Points on a hilly landscape, in no order, each with its height.
From any point a ball rolls to the lowest of the 2 points nearest to it. It stops when none of these is lower. Distance is the straight distance between rows; heights are no part of it.
<1136>: [-29 -28   0  -6 -18 -36 -14   8  31 -30  28  -2 -24   5  20  20  -9  39
  -4 -10  50   9 -15 -16  -8 -10   4 -13 -26  31  25   7 -23 -23   4  30
 -45 -36  -2 -17  11  25 -12  -8]  (h 317)
<681>: [-21  23  11  -3 -30  -2 -38  20 -12  -2  10   4 -21  29  14  -3   7  29
   3  12  38   6  17 -30  35  29  -4  35 -47  51 -12  13 -23   9  -4   4
  -5 -30 -17   6 -15 -10  14  28]  (h 509)
<492>: [  4 -11  34  20  45   5  26  16  -9  -4  12 -20  29 -28   5 -49 -25 -20
  26   4 -31  -6  -5  12  11 -15  -4 -21   1 -16 -51 -23  21  -8 -33 -36
 -36   1  20  27  -1  25 -29  11]  (h 322)
<46>: [-33  12  20  14  21  -9 -18 -18  -7 -10 -16 -14 -15  19  24  -8 -38   5
 -11   1   0  -4 -12 -22   2 -18  14   0 -35  29  12  12  -8  32   1   3
  13  -4  -9  34 -12  -2  -2 -25]  (h 454)
<851>: [ 19   5  -4  28  24  24  18  10   7  19 -13  16  18 -38  -2 -31   2 -37
  -1   0 -31  24  13  -5   6  -1 -21 -19   2 -45  -7 -29  16 -16 -28 -11
  -8  12  20   9  29  22 -36  32]  (h 378)
<1001>: [ 42  24 -24   7 -10   6  -7  28  11  -4   9   9  31  12 -12   1  32 -16
 -11  -3  -4  18   7   9 -10  34 -13  19  -6 -22  13  14  -6 -10 -31 -17
  11  -1  10 -26  38  -2  10   9]  (h 501)
<15>: [ -3   7 -27  -1 -27  21  12  11  30   3   1  12  -1 -15   2  12  63   7
   3  17  -3  15  -1  -1  -7  -4 -17 -11 -12 -15  -4 -18  19 -32 -19   5
 -18   9  18 -16  17  11 -20  19]  (h 427)
<1135>: [-24   0  -3  12   3  11  27 -18  28  -4  32   2 -26  -8   5  42  27  23
   9  32   0 -10   1  15 -38 -58  16 -17 -28  -1  28 -38  19 -14  10  -5
 -16  12  23   4  31  18   4 -11]  (h 582)
<858>: [-37 -17 -10  14  37 -19 -23 -20 -22  -8 -25 -16 -20  29  26   5 -73  -1
   6 -20  -3 -14 -14 -25  -4 -34  -8 -12 -28   7 -10  29  12  29  13  19
   8  12 -34  26   2  13  10 -14]  (h 432)
<495>: [  3   0  29  -9  16 -25  -5  -1  -3  -8   6  22 -18  -3  -7 -23 -11 -12
   5  -1  -8  -7  -5 -22  21  12  -3   2  -8   4  12   4 -21  19   6 -25
   3  -8   5  18 -24  -4 -22   3]  (h 328)
<541>: [ 26  16   6  -8  22 -28   4  -7 -18  -5 -36  -2  14  -3   8 -32 -36 -48
 -14   4 -17   3 -16   7   7  12 -31 -12  29   3  30  38 -16   9  10 -10
  28   3  -2  11   8   2 -23 -16]  (h 353)
<860>: [-24 -16   5  17   7 -21 -13  -8  31 -17  25 -34  10  12   5   8  -4   5
  12 -33  -5 -14 -41  13  -6 -23   9 -37   4  20 -11  16  -8 -12  16  -2
 -22 -12 -15 -21   7  33  -3 -37]  (h 536)
<641>: [-13   9  14  15   9  21 -10   9 -12  57  15  26 -73   8 -15   2  28   9
  -2  33 -15  11  10   2 -25 -25  21  23 -16   4   9 -63   6  31   6   3
   9  13  25  30   8 -28  20 -21]  (h 664)
<407>: [ 16   5   8 -35 -16 -12  15 -31  -8  -9 -31  23  -3   4   2  15 -12 -27
  20  29  18 -25  16  17  -5 -16  -1 -12  24  12  34  13 -16  18  24  -7
  22  19 -23  17 -31  11   6 -12]  (h 635)
<906>: [  8 -10   0   3 -18  17   2  11  20 -11  10   3  12   0   9  -1  39  -1
  32  15 -23  28  -7  10  -7  -2 -14 -25  -9 -33 -29 -17  16 -13 -23  -6
 -13  23  36   6  21  14  -5  23]  (h 408)
<817>: [-36 -14 -13  14   4  36  -2  13  -3  15  23 -21 -16  10   8  28 -15  26
   6  12  13   4  -7 -24 -34   0  32  22 -27  15  14 -16  32  10   7  19
  20  10   8  25   7 -25  47 -13]  (h 63)
<954>: [-22 -14  -7  21  53   6  -2 -13 -30  12 -10 -24  -2   8   7   3 -66  -3
  13   1 -32 -15   6  -7   3 -23  -2  -2  -4 -14 -30  25   8   3   9  18
   3  26 -35  19  -7   4  27  17]  (h 407)
<1250>: [ 21   7   0  -4   3  14   5 -12 -28  14 -43  -4  13   7   9 -47 -19 -15
   8  -4 -30  -3   2  -8  52  30  -4   3  39  -4 -38  11  -6  11  -2   0
   1  25 -17  23 -34  -8  -2  10]  (h 569)
<1213>: [-19  21  18  12 -13  -1 -32  -6   4  -6   4   3  -4  43  27  -9 -26  10
   8  -5  18  -1   9 -36  16  20  27  25 -43  37   7   4  -8  38  15   1
  25 -22 -22  27  -3  -6   8 -43]  (h 473)
<470>: [ 17  -5  -4 -19 -33   2  -4   0 -11 -12   3   0   9  -2   8  15   2  17
 -24   9  40   1  21  -8   6  24  -1  13 -26   9   0  10 -10   8   5  18
  16 -30   0 -19 -39  -9   0  29]  (h 442)
<814>: [ 63  12 -18 -17 -41 -22   0  16  17 -27   3  35  21   4   6   7  32 -18
 -13  -3  10  21  18  -1   0  21 -24   7   2 -28  21  12 -14   5 -21  -3
   8  -1  24 -42  21   2 -14  17]  (h 520)
<914>: [-39 -22  -8   0 -19  25  -8 -12   5 -13  26 -13  17   6  -9  38   3  36
  -5  -7  12 -34   7   2 -20  -3  38  13  15  23 -26   6  11   7  29  10
  16 -24 -41 -22 -10 -15  30 -14]  (h 302)
<653>: [ 45  29  15   8 -10   3 -18  17 -20  -1  30  42   9  15 -22  -8  30  -9
  -7   3 -10   9  22  18  -5 -10   5  22 -14 -17 -25 -16 -12  25 -38 -35
  18  12  19 -11  24 -37   4  -3]  (h 455)
<696>: [ 24  38  -9  -9 -32  15   7 -19   0   3 -14  31 -41 -18  11  13  58  -2
 -24   7  -1   6  10   7  10 -24  10   4   4  -3  15 -38  -5  12   8  -8
  10   1  33 -12  -8 -18 -20 -17]  (h 451)
<880>: [ 40  21   1 -18   5  22 -25  12 -22  27  -7  21  10  -5 -11 -22  18 -30
  13  17  12  15  -3   2  27  53 -41  52 -14 -26   5  -4   5  -1 -29 -23
   4  -4   0   3  17 -18   4  45]  (h 269)
<137>: [-30 -13 -13  -4 -13  18  -7  21  -9  -3  33 -30  24   7   8  31 -15  34
 -13 -13  36  -3  28 -29 -27  23  10  24 -17  19 -14   3   7  10  21  20
  18 -39 -25 -14   2 -18  43  16]  (h 254)
<1183>: [ 11  -9 -35   9  32   5   2  18   4  23  -9  -9  12 -17 -22   6 -18  -9
  -5   6   7   8   0   0   3  40 -36   7   7 -33  16   1  -3 -48 -23  18
  -5   9  -2   7  18  -6   9  41]  (h 194)
<140>: [ 15  12  16 -45 -30 -18  16 -20 -13 -43 -24 -21  19   2  31   3 -15  -8
 -10 -12  34  -4  -5   2  17 -11  -8  -3  20  13   5  25 -24  -5  18  -7
   6 -12  -7  -8 -48  -6 -18   7]  (h 374)
<474>: [ -8  -2  12   2  -9  -3 -46  26  -4  17   0   5 -23  27  16 -18 -20  -3
  23  -4  15   4  12 -35  31  52  -5  36 -30  33   2  20  -1  18   3  -9
  10  -1 -27  26   0 -23  12  -9]  (h 491)
<113>: [  5   3  10  -5  15 -10   0  13  -3  -4 -23 -25  27   7   9 -27 -20 -22
 -23 -24   3  -6 -19  -5   7   8 -23   1  13  -2  14  52 -21 -16   0   0
   8  -3 -13   9  -3   9 -10 -10]  (h 323)
<937>: [ 14  12  12   4  12 -32  23 -12  -2   9 -23  10   2  -5 -10 -22 -16 -37
 -20  -3 -24  16   0  19 -15  -6 -14 -30  45 -12  42  16 -20   6  33   0
  33   8  -7  -7  17  24  -6 -23]  (h 335)
<521>: [ 13  19  20  23  23   0  -9  62  -5  25   8  -3  15   5   5 -37  -3  12
  -3  -5   4   3   2 -14  16  62  -6  24 -23  20   4   6   0  -6 -25  -1
   2 -15   5  16  15 -21   2 -10]  (h 262)
<1089>: [ -6  -2  -6  13  -3 -12 -21 -16   7  -2 -21   0   5  24  -4   8   2   0
  17   2 -14  -6 -18   8  17  14 -11 -17 -10  12 -20  34  -5   1  -5   8
   0  23 -19  -1  -8   8  -8 -12]  (h 358)
<1169>: [  7  41 -10  32  26  42   8  29 -21  26 -10 -16  20  21  26   9  31  -1
 -23 -10  -8  12   7 -10  -2  10  -9  16 -24  -8  15  -8  14   9 -13  18
  10   6   8  19   3 -31  34 -14]  (h 477)
<434>: [-26 -25 -13  -3  -9   4 -30  33  11  14  13 -34  13  18  21  25 -41  24
   1 -26  47 -14  16 -49   1  27  11  38 -28  26  -3  10  -9  10  22  21
  15 -40 -27  19  -2  -8  24  -5]  (h 203)
<287>: [ 16  25 -25  19  -5  18  23  -3   5   9  22   0 -23  -6   2  55  37  19
  -9   0 -16  -9  -4  21 -31 -84  17  14   1 -27  -9 -39  20   7 -12  11
 -11  36  49 -11   2 -17  26   3]  (h 498)
<1054>: [-26  -9 -31  -6  -4  26  17   4   3  36   0 -20   2 -30 -18  17  24  25
   0  10   2  -4  -4   1 -34  19  -5  -6  10  -6  18  -4  43 -18  -3  14
  -1  10  15 -11  25   0  27  18]  (h 208)
<648>: [ 13  13 -10   3   1  36  -3  -3 -22  34 -28   3  14  -4   0 -28  11  -4
   0  -1 -28  13 -11  11  24  35  -7  12   9 -11 -29 -11  10  -1 -12   1
  10  19  -2  13 -11 -24  12  26]  (h 555)
<924>: [-18 -26  21  48  40  12  -4   4  -9   5  27 -17  -3  21   5  -4 -28  -5
  34  33 -31 -10  -4  17 -31 -27  15 -26   2  12 -26 -12  24  17  15  10
  15  24  -6  29   8 -10  16 -26]  (h 192)
<11>: [ -8 -12 -11 -31 -36 -22  23  -9  28 -15 -35 -10  19  -7   7  -1  14  -9
 -16 -23  -3   0 -28   0  -9 -20 -17 -19  36 -18  13  19  -9 -49  19  12
 -22  10   3 -22  -5  22 -29   1]  (h 248)
<66>: [ 13  34  10  19  21  24  20  -3 -19   7  -3  24 -26  -8  16 -24  39   2
 -10  17 -38  11  -8   8   4 -52   7 -14  16  -2 -19 -47  18  18   8  -6
 -11  29  34  17  -5 -36 -13  -4]  (h 350)
<790>: [  3  20   8 -29 -13   8   8 -27  -3   6  -8  17 -31  -1 -11  36   9  -9
  -3  32  26 -21  30  12  -5 -14  21  15  -1   6  37 -22  -7  15  30  -3
  33  -8 -12  19 -31 -14  13 -11]  (h 644)
<957>: [  7 -26   2 -39 -27 -54  11  -7  29 -24 -43  -8   5   5  14   4   6  -7
   4 -27  20  -7 -27  15 -10  -8 -25 -13  22  11  23  33 -13 -50  17  12
 -35   3 -17 -55  -6  40 -26 -22]  (h 286)
<1022>: [  9 -22  23  11   8  10   3  -1   2  -8  11   0  27 -25 -27 -39 -22 -19
  22 -21 -37   1   1   7  12  17  11   2  13 -39 -47 -17  -4 -12 -37 -30
 -23   4   3   7   2  30 -19  15]  (h 289)
<210>: [  7   8   7 -28 -56   8   9 -16  19 -20 -11   0  25  -4  -5 -12  26  -9
  -6 -11 -10   1  13  -6  17  13  18   3  36  -9 -20  -8 -12 -16  -1 -21
  -5 -14   2 -21 -15  38 -22   1]  (h 595)
<514>: [  5 -42  -3  17  46 -29 -17  -3 -23   6  -8   7  -9  -5 -24 -12 -67  -2
  22 -19 -14 -17   4   1  19  10 -10 -12   3 -10 -20  34 -10   8 -16  -4
  -1  15 -33  15  -4   2  11   7]  (h 379)
<651>: [-25 -48 -17 -11 -15   5  -3 -10  -2   5   5 -11  -4 -14 -29  26 -11  23
   6 -19  13 -40   9  12  -7  13  24  -4  41  11  -4  25   6  -1  13   5
 -12 -13 -28 -28   5  17  30  -9]  (h 336)
<439>: [ -4 -37   2 -13  21 -39 -28  -7   6 -18 -19 -13 -39 -14  -4  -8 -44  -7
  -5 -29  -3 -17 -22 -10  13 -25 -26 -32   7   6  -6  36  -6   4   5  -5
 -25 -10   5   0  -7  31 -26 -10]  (h 424)
<57>: [-15 -33  -5   3   7 -47   5 -41  10 -27   1  25   1   8 -10  17  -8  14
  -1 -15  18 -17 -12  36 -35 -28  13 -35   1  10  35  10   0  10   5  10
  -4   4 -18 -28  18  29  -9 -48]  (h 426)
<433>: [ 30  17   5  15  25   4 -15  45 -13  19   5  -1  10   4 -17 -37 -21 -14
  21  10  -2  -2   0 -10  36  75 -30  41 -12   6 -11   8   3 -20 -32 -23
   2   2  -1   5   7 -27   4  19]  (h 219)
<738>: [-29 -14 -23 -32  -8 -13  32 -13  15  -8   9   0  -2 -28  10  31  24  39
 -25 -13  25  -9  -7   3 -26 -22   5  -4   2 -21  27  -3  14 -55  11  18
 -28   9   5 -30   0  10 -15  15]  (h 148)
<397>: [  8 -22  16  19  45 -45 -20   1 -19   9  -8 -11 -30 -12 -16 -27 -70 -26
   3 -10 -10 -20  -5 -21  32 -16 -22 -15 -12   6  -9  37 -17  38  -4 -12
  -8  -6  -9  13  -5  25 -14   4]  (h 402)
<499>: [ 25  21  28  21  16  -6 -32 -15 -18  -3   9  42 -13  33 -15   3  21 -14
   9  12 -25   5   1  25  -7 -20  -6   4 -27   1  -9 -15   0  37 -23 -19
  22  12  -7  14   9 -28   2 -34]  (h 431)
<216>: [-24 -22  -3 -11  11 -24 -14 -38  12 -11   8  23 -26   6  -2  16 -14  20
   3   9  21 -14   1   6   4 -11  14 -16  -5  11  40   8   0  14   8  13
  -1  -8 -11   7  -4  11   3 -22]  (h 405)
<1074>: [-17 -14  -7   5 -17 -33 -10   8  35 -34  42  14 -23   7  14  30  16  32
  11   9  34  17  -7  -8 -21 -20  18 -30 -35  12  34 -13 -12 -12   2   7
 -15 -18   9 -19  33   9  -8 -24]  (h 344)
<549>: [ 25  15  -5   2  12   7  16   9  -1  26  -5  28  -3 -34   2 -28  25 -22
 -23  -3 -25   6  10  -1  15  -1 -12  -5   8 -28   7 -25  -1  12 -14 -16
   5   4  37  17   5 -10 -37   7]  (h 406)
<1239>: [ -3   3 -29  23   9  23  29   9  19  46   3  -9  -7 -29 -20  11  22   2
 -11   8 -21  15   6  12 -35   3 -12 -22  29 -27  23 -18  29 -11   4   4
   4  12  23 -11  41  25  13  -1]  (h 255)
<856>: [ 12  10  10 -38 -31   3   9  -3  -8 -15 -16 -31 -26  14  31  27 -25  -2
  14   1  59 -16  12 -15  35  -8   4   9  10  41  16  25 -30   0  30  -9
  11 -14 -22   5 -55   6   4   8]  (h 398)
<889>: [ 18  30   2 -12 -15  12  24 -16   3   4 -21   8   6 -19  16 -18  36  -6
 -32 -11  -4   7  -6  -4  17 -16  12  -6  13  -5  20 -13  -2   1   7  -1
   0  -7  22  -4 -21 -15 -24  -4]  (h 430)
<1106>: [  6  16   7  17 -10  -6  -8  -9  -6 -16  -7   3  23  15  -1  -6  16   4
  15  10 -30  26 -19  12   0   3  -7 -23  -7 -16 -24  11   5   0 -33 -11
  13  37   8   8   7 -14  -5  -6]  (h 382)
<1125>: [ -6  19  -6 -11 -51  31   3   7  11  -4  15  -2   8 -12  -5   6  60  28
  -7   6   3  17   5   5  -1   9  10   9  -5  14 -37 -28  12 -13  -9  -4
 -10 -15  14 -38   2   2  -8  28]  (h 450)
<714>: [ 11 -19  -6  -4  24  17 -13   2 -11  29  19  28   4 -34 -42  -8  -8  -5
  20   5  -5  -2   8  15  -7  31  -8  17 -13 -33  -9 -14  12  -1 -24 -24
   5   3   7   7  16 -15   3  24]  (h 201)
<660>: [ -3  -6  21  30  48   5  25  10  -7  -4  -4  -5  15 -36   8 -38 -22 -31
   0  11 -41  15 -10   2  -5 -23 -23 -31   3 -32 -14 -17  20  -9 -16  -1
 -18   4  23  17  21  33 -46   8]  (h 351)
<505>: [ 17  17  39   6  13  -6   0  53 -13   1  17  11  36  -6   4 -62  20   6
  -2 -12 -10   4  11  -7  16  42  10  11   5  13 -20  10  -3   1 -33 -34
 -13 -15   4  -4   4 -37 -10 -15]  (h 303)
<298>: [-24  33  -2  -3 -14  -9   3 -49  13 -28  13 -34   0   5  -1  31   5  21
 -11  -8  30 -12 -15   9  26 -25  30   8 -19  19   1   1 -15 -25  20   5
  -2  -6 -10 -27 -27   6 -15  -1]  (h 506)
<539>: [-41 -44 -20 -10  25  -9   9 -31   8   7  -2  35 -28 -24 -13  12  -5  23
   9   5   7 -24   4  12   0   8   3 -24   8  -9  28  -6  19   5  15  12
 -32   2 -12 -11  -3  43   5   4]  (h 383)
<508>: [ 34 -17  19  -3   7  -4   0  14   3  17 -21 -16 -10   1  -4 -28 -34 -30
   7 -18 -22  -9   1  14  36  21  -6 -30  64   5   1  32 -17   3  13 -16
  -1 -10 -18  -3 -20  46 -12  -6]  (h 590)
<468>: [-37  -7  14  19  18   3  15  -8   5  -8   7 -12 -13   3   4  -5  -1  11
   0  19 -30   3 -19   9 -25 -42  11 -35   5   5  -7  -2  13   0  13   3
   5  24   9   1   7   1   3 -10]  (h 237)
<705>: [-17  10  11 -12   4  27  -6 -16  -7  46  -4  28 -41 -13 -31   3  28   0
  -1  24  -1  -8  21   4   0  -4  18  20   4  12  28 -42   4  23  25 -11
  16 -18   5  18  -5  -7  21   5]  (h 654)
<1172>: [ 56  17 -11 -37 -31  -2   4  48  -2 -15   5  37  20  -9  13 -16  33 -30
 -14  17  17  12  20 -16  21  34 -36  34  -4 -32   9 -10  -5   8 -17 -13
  -3 -21  42 -26  17 -13 -28  46]  (h 539)
<542>: [  2  33  -2   1   7  13  12   8 -10   1   0  -7   1   5  26   0  27   8
 -27  -2   8  16  -4 -21   3 -10  19  14 -25  -4  11 -12  -3  -6  -5  16
   2   1  25  12 -25 -36  -4   1]  (h 452)
<543>: [-28 -11  14  20  15  -3 -11   7  28 -24  55 -26   8   6  -4   5  -4  15
  25  -9   9 -10 -20  -5  10 -24  12 -18 -23  23 -31  14 -10  -6   1 -22
 -26 -21  -1   7 -10   9  -1   4]  (h 549)
<846>: [-25 -34  -2   9  -6  -1 -24  21  11  14  24 -22  -4  11  15  13 -39  11
  -5 -23  35 -10  -9 -26 -11   9  20   5 -11  25  12  37 -14   3   7  29
  -6 -25 -22  23   9   1  19 -30]  (h 246)
<981>: [-13   3  16  19  11   7 -26  -6 -22 -11  10  22   1  24   6   4  -7   5
  19  19  -8 -14   5   5 -20 -17   9  18 -32   5 -32  -6  14  34 -12 -10
  27  18 -30  26   7 -45   7 -23]  (h 409)
<759>: [ 41  22  15 -30 -23  -1  10  -2 -17 -32 -24 -17  32  10  26 -28   4 -14
 -21   0  15  -6  -8 -13  48  15 -10  13   0  14 -13  11 -21   0  -5   4
 -12 -28  -1  -2 -43  -5 -14  21]  (h 346)
<1094>: [ 21  18  10 -15 -21   8   9 -19   4 -16 -40   8  32  -3   0 -59   7 -28
   1 -17 -27   6   2  -5  41  21  12  -2  48  -2 -32  -1  -9  -1  -9 -20
 -24   2   3  13 -12  30 -26   0]  (h 583)
<1085>: [-44  -3 -23 -20  -6  33   2 -13  -8  26  -2 -10 -11 -10 -13  25   5  30
 -13  10  13 -12   0 -18 -29  19  17  33   4  13  21  -3  40   9  15  20
  18  -3  -5  -8   3 -18  46  10]  (h 146)
<97>: [ 11  25 -19  19   1  11  39  -6   2   3  -8  25 -18 -18  -8  -6  40  -2
 -15   5 -56  17  -3   4 -17 -68  10 -23  48 -30 -30 -57  13  11  11  -6
  -6  28  39   0  14 -13 -14  -6]  (h 319)
<1030>: [ 13 -26  16  -6  16 -23 -19  -5 -16   8  13  28 -20  -1 -23  -8 -35 -23
  25  13  -5 -12  10   0  25  36  -8  14  -2  -4   4  25 -21  16   1 -23
  19   5 -24  22 -11   5   0  14]  (h 354)
<34>: [-19  28  11   5 -12 -16  11 -39  15 -26  -9 -29  10  12  -9  -1  12   0
  -7 -13 -10  -4 -30  18   2 -37   8 -10  -3  16  -8   9  -3  -5  15 -22
  -9  -4 -11 -25 -17  29 -28 -22]  (h 522)
<704>: [ 19  -6 -16 -27 -46  11  -7  28   7  16 -14  -5  23  -4 -13   4  25  -9
  -3   8  17  10  17  -4   7  63 -34   8  17   4  17  17   0 -18  -9  12
  -3 -29   9 -17  -2   3   4  26]  (h 155)
<802>: [ 37  28   5 -35 -19  25   5   9 -16   2 -12   7  28   2   8 -34  31 -26
   3  19  16   4   7 -13  43  38 -26  37  -3  -9   2   0 -15   1  -8 -16
  -9 -18   2   6 -31 -14  14  48]  (h 310)
<71>: [  2  32 -15   1 -36 -10  16 -17  14 -20  21 -17   3   6   9  35  33  30
 -17  19  44  11  13  -4   1 -20   5   8 -40  12  12 -10 -12 -29   9   8
  -5 -15   0 -46   3   7  -9  18]  (h 487)
<293>: [-32   7 -10  13   9  18  12 -15   9  -7  57 -11 -19   8   1  59  12  42
   8  24  26  -5  -4  16 -35 -38  43   0 -23  10   8 -47  17 -16   8   5
  -1  12  11  -1  19 -15  28   2]  (h 571)
<760>: [ -2  32  -7  38  45  58  23  24 -32  67   6 -20  -7  -5 -15  -7  16  -9
  -5   6 -28  22   6  14 -18   0 -12  10  12 -23 -12 -48  39  20 -14  -6
   4  23  20  20  16 -22  49  20]  (h 521)
<1253>: [-26 -30  -5  -3 -22 -34 -17   0  17 -17  32  -6 -18  28  26  25 -33  39
 -12 -15  68  -6  -1 -16 -10   1  33  12 -18  31  34  21 -28   1  10  41
 -29 -47 -29  -1  22  11  18 -23]  (h 287)
<559>: [  4  16   6  28  -1 -14  -6  -3   9 -27  12  -8  29  20  11  15   2   3
  -2 -15  -1  14 -23  13 -34 -31  17 -25 -29  10  10   5   2  18   8   6
  28   2   2 -12  25 -11  10 -59]  (h 467)
<441>: [ 25 -12  22 -31  -8 -41  -1 -39  -9 -37 -29  24 -11   1 -19  20 -23 -22
   1   9   4 -23  11  40 -19 -20   3 -22  29   2  41   6  -9  21  22  -4
  22  -7 -14   0 -18  20 -11 -33]  (h 627)
<247>: [  6   4  41  18  21 -12  -3  13  -7 -16  14   6  16  -9  -7 -51  -6  -7
  -3 -14 -25  -5  -5   9  15   9   4  -8   5   6 -20   1 -12  21 -10 -14
   0  -6   8   4  -8 -14 -24 -26]  (h 297)
<1101>: [ 20 -13  18 -43 -49 -15  -3 -22   8 -40 -15 -12  13  -1   0  -4   1 -11
   5 -27  -4   4  -3   7   0  -5  29 -16  55   3 -16   6 -33  -8  15 -16
 -17 -10  -2 -21 -26  49 -18 -16]  (h 605)
<358>: [ 29  -9  -6 -20 -21  15  -4   3  -2  18 -36  -4   4   2   0 -14 -21 -28
  13   3 -12  -7   6   8  35  46 -17 -14  61  10   2  27 -13   1  13  13
   5  12 -14  11 -25  14  -2   6]  (h 581)
<251>: [-29 -30   3  31  36  38  -3  17 -17  12  28  -9  -2  31  24  24 -26  12
  37  20  -2  -1  12  -3 -37 -12  22   9 -31   5 -13 -19  45  14  15  14
  25  29  -4  38  21 -24  35 -22]  (h 137)
<82>: [  0 -34  13  -2   5  12 -12   2 -11  12  22  -8  16 -20 -37 -18 -23  -4
  20 -19 -16 -19  12   8   1  14  19  20  -2 -14 -51  -5   1   8 -18 -13
 -11  -2  -4   5  -8 -12   1   4]  (h 250)
<993>: [-47 -10  14   7  11  10   5   8  19 -14  65 -33 -14  14   3  37  14  30
  27  11  10  -9  -7  -5  -3 -22  30  -9 -23  21 -19 -29   1 -14  12 -12
 -16 -12  13  11  -1 -16  14   8]  (h 560)
<99>: [  3 -14 -26  -5  32   6  -7  21 -12  37  11  -4   7 -24 -22   8 -31   5
  10  -3  11   6   3 -15  -6  54 -19  25 -25 -23  14  -8   2 -17 -10   8
  14   1  -8  19   7 -30  37  31]  (h 135)
<1099>: [-33 -12  -2   9   5  25 -22 -18 -15   6  -4  10  -4  25   2  13   0  19
  24   2  -2  -6  -2   4   4   3  10  14 -18   4 -32  19  13  14  -4  -3
   7  12 -31   3  -8 -12  22   6]  (h 384)
<1065>: [ 12  26  20 -14 -18 -20  -4 -29   6 -65  -3  23 -21 -24   4  11  13  -1
  -5  -3  -4  11   0   5   0 -43   9  -5 -17  -3 -10 -39   1   1 -11 -33
   5 -11  34 -16  -7 -21 -63  -1]  (h 387)
<141>: [-33  -6 -12 -11   0  -4  24 -18  27  -7 -19 -24  -1 -26  11   8  -1  13
  -8   0  -1 -13 -34  -6   4 -39 -10 -12   9  -7   5  13   4 -46  13  19
 -30  10   3  -4 -13  29 -20   7]  (h 205)
<1044>: [ -2  10  20  -7  21 -35   1  -7  -2 -39 -11  33 -23 -27  10 -18   1 -18
  10  -1 -20  11 -14 -19  13 -27 -15  -8 -22 -12  -4 -33   0   8 -11 -38
  -5  -2  25  10 -10  -5 -56   5]  (h 360)
<576>: [-13 -50 -33  -8   8  -5  -8  -9  -4  26  -8   5 -16 -21 -29   5 -23  16
  11   1   7 -28  14   6  10  14  -3 -27  41   4   2  36  13 -12  -2  10
 -21   5 -19 -10  14  37  11   8]  (h 359)
<839>: [  0  24 -24   5 -10  11  21  19   4   9  21 -17 -14   5  18  45  42  26
 -21  -7   8  25  -2 -12 -28 -36  15  10 -13 -12  11 -25   2 -14   7  21
   3  16  37  -4  -4 -22  21   4]  (h 476)
<1242>: [  4  -6  -2  13   9 -31  -5 -34   4 -24  -6   0  35   3 -17   7 -15 -14
  -4 -27 -13   6 -21  38 -45 -28   3 -23  -4  -2  15  18   7  14  -8   6
   8  11  -9 -14  23  14  -1 -40]  (h 446)
<384>: [-15   8  -5   3 -15 -14  -4  -7  17 -19   3  -3  22  36  28  29  13  20
   0 -12  21  13  -6  -5 -27   0  14   0 -30  16  24  25   1  -4  20  21
  19   8 -24 -14  25  -9  21 -39]  (h 486)
<932>: [  4 -25 -18 -26 -17 -28   7  -1  22 -17 -47  -3  15 -17   4 -25 -11 -24
  -5 -12 -14  -6 -21 -13  27   1 -32 -22  36 -13  -7  24 -12 -33 -14   5
 -30  11   5  -9  -2  29 -39  18]  (h 252)
<173>: [-20 -27 -16   7  36 -15  10   1  15  10  -5  10  -5 -13 -16  -1  -6  -8
  -5  -2 -11  18  -5  -5  -6   7 -14 -19   1 -23  21  15 -18 -20   1  10
  -6   7  -2  16   0  10  -8  22]  (h 244)
<7>: [ -1   1   9 -22 -32   4  -2   1 -14 -17   5 -15 -16  13  34  25 -25  17
 -10  -6  57  -8  33 -17  25  13  15  24 -25  43 -14   7 -14  14  32  18
   7 -30 -10 -16 -54  -9   1  10]  (h 420)
<1140>: [  8   4 -16  -5 -18   6 -23  42  10   8   3 -14  18   4 -29 -13   5 -18
  18   7  13   7   5  -6  10  77 -42  30   2  17  -7  14   9 -14 -27  -6
  -1 -24  -7 -29  17  -9  13  39]  (h 160)
<516>: [  0 -29  -6  -3   4  -4 -26  36   7   9  -5 -37  18  16   8  11 -30   1
 -17 -30  29 -17  -2 -15   1  14 -15   8  12  10  -2  51 -22 -29   1  33
  -8 -21 -24  -4  -4   0   6  -7]  (h 285)
<276>: [  2   7 -30 -25 -52   1   8   3   3  -7   2  -5  12  -6   5  16  36  33
 -25  17  36  16  21  -3 -11  16 -18  15 -24   8 -16 -12   2 -16   0  25
  -6 -29   9 -46 -15  -3   1  51]  (h 465)
<753>: [ 20  11  -6   9  -6   8 -15  14  -6  -1  26  23   9  29 -11   9  26   7
   7  -4  13  20  26   7 -18  26   2  18 -18  -5  -1   7  -2  19 -13  -7
  41  -1  -4  -7  23 -35  27 -10]  (h 478)
<1042>: [-15   5   8  24  39  11  10   7 -29  27   2  24 -40  15 -17   3  -8  -2
 -16  35 -44  -2  24   7 -33 -41  21  10   5  -1   1 -42  15  27  20  19
  19  25  -4  25   2 -35  16  -8]  (h 675)
<865>: [ 29  32 -14  36  32  44  17  16 -26  58 -15 -12  13  -1   0 -28   6 -17
   1  13 -27  29  -2  18  10  24 -16   1  13 -32 -34 -43  27  -3 -33   2
 -17  29  22  24  18 -24  21  32]  (h 538)
<156>: [ 24 -20 -19 -23 -33 -12  -5  14  19 -16 -28   0  27   2  -8  -3  -6 -32
   9  16   4 -13   1  -5  27  29 -39  13  13 -10  20  35 -17 -31 -14  14
 -17  -2  -9 -11   3  22 -18  19]  (h 210)
<198>: [ 21   7  -7  10  -5   3  29  -9  14  32 -23   8   3 -23 -13 -11  19 -27
 -28  -9 -41  12  12  11 -10  -1  -1 -22  40 -28  27  -3  -1 -11  18   5
  18  15   0 -15  22  32 -10 -15]  (h 301)
<582>: [-11  12  -4   3  -5  -9  21 -41  12  -6 -19  28 -21 -13 -10  -7  17   4
 -14  16 -34  11 -10  14 -23 -48  20 -22  33 -10  -4 -26  10  -6  23   4
   3  37   5 -15   8   6 -17  -3]  (h 279)
<1176>: [ -4  26   2  46  41  30  17  30 -16  46  27 -20  -7   8  12   7   9   3
  -4  12 -19  14  12   2 -27 -19  12  10 -18 -14  17 -31  18  17  -5  12
  13  18  25  38  15 -22  45 -14]  (h 500)
<854>: [ 13 -30  17 -27 -12 -37  -3 -34   0 -35 -32   1  -1   4 -18  -8 -33 -25
   1 -35  -8  -7 -17  29  -9 -19  -4 -21  56   5  -2  25 -20  19  13 -11
   2 -12 -11 -16 -19  42 -10 -20]  (h 616)

For each start below, name the point where the ball stops.
<66> -> <817>
<790> -> <889>
<1250> -> <889>
<549> -> <99>
<559> -> <434>
<814> -> <1089>

Call two points neighbours if one is among the 2 nearest of the other. Go from one point of each pair to the other, from neighbour to neighbour, staying as low as possible. Name the highest point that can't be avoided.
<433>, <11> -> <932>
<738>, <247> -> <505>
<434>, <817> -> <541>
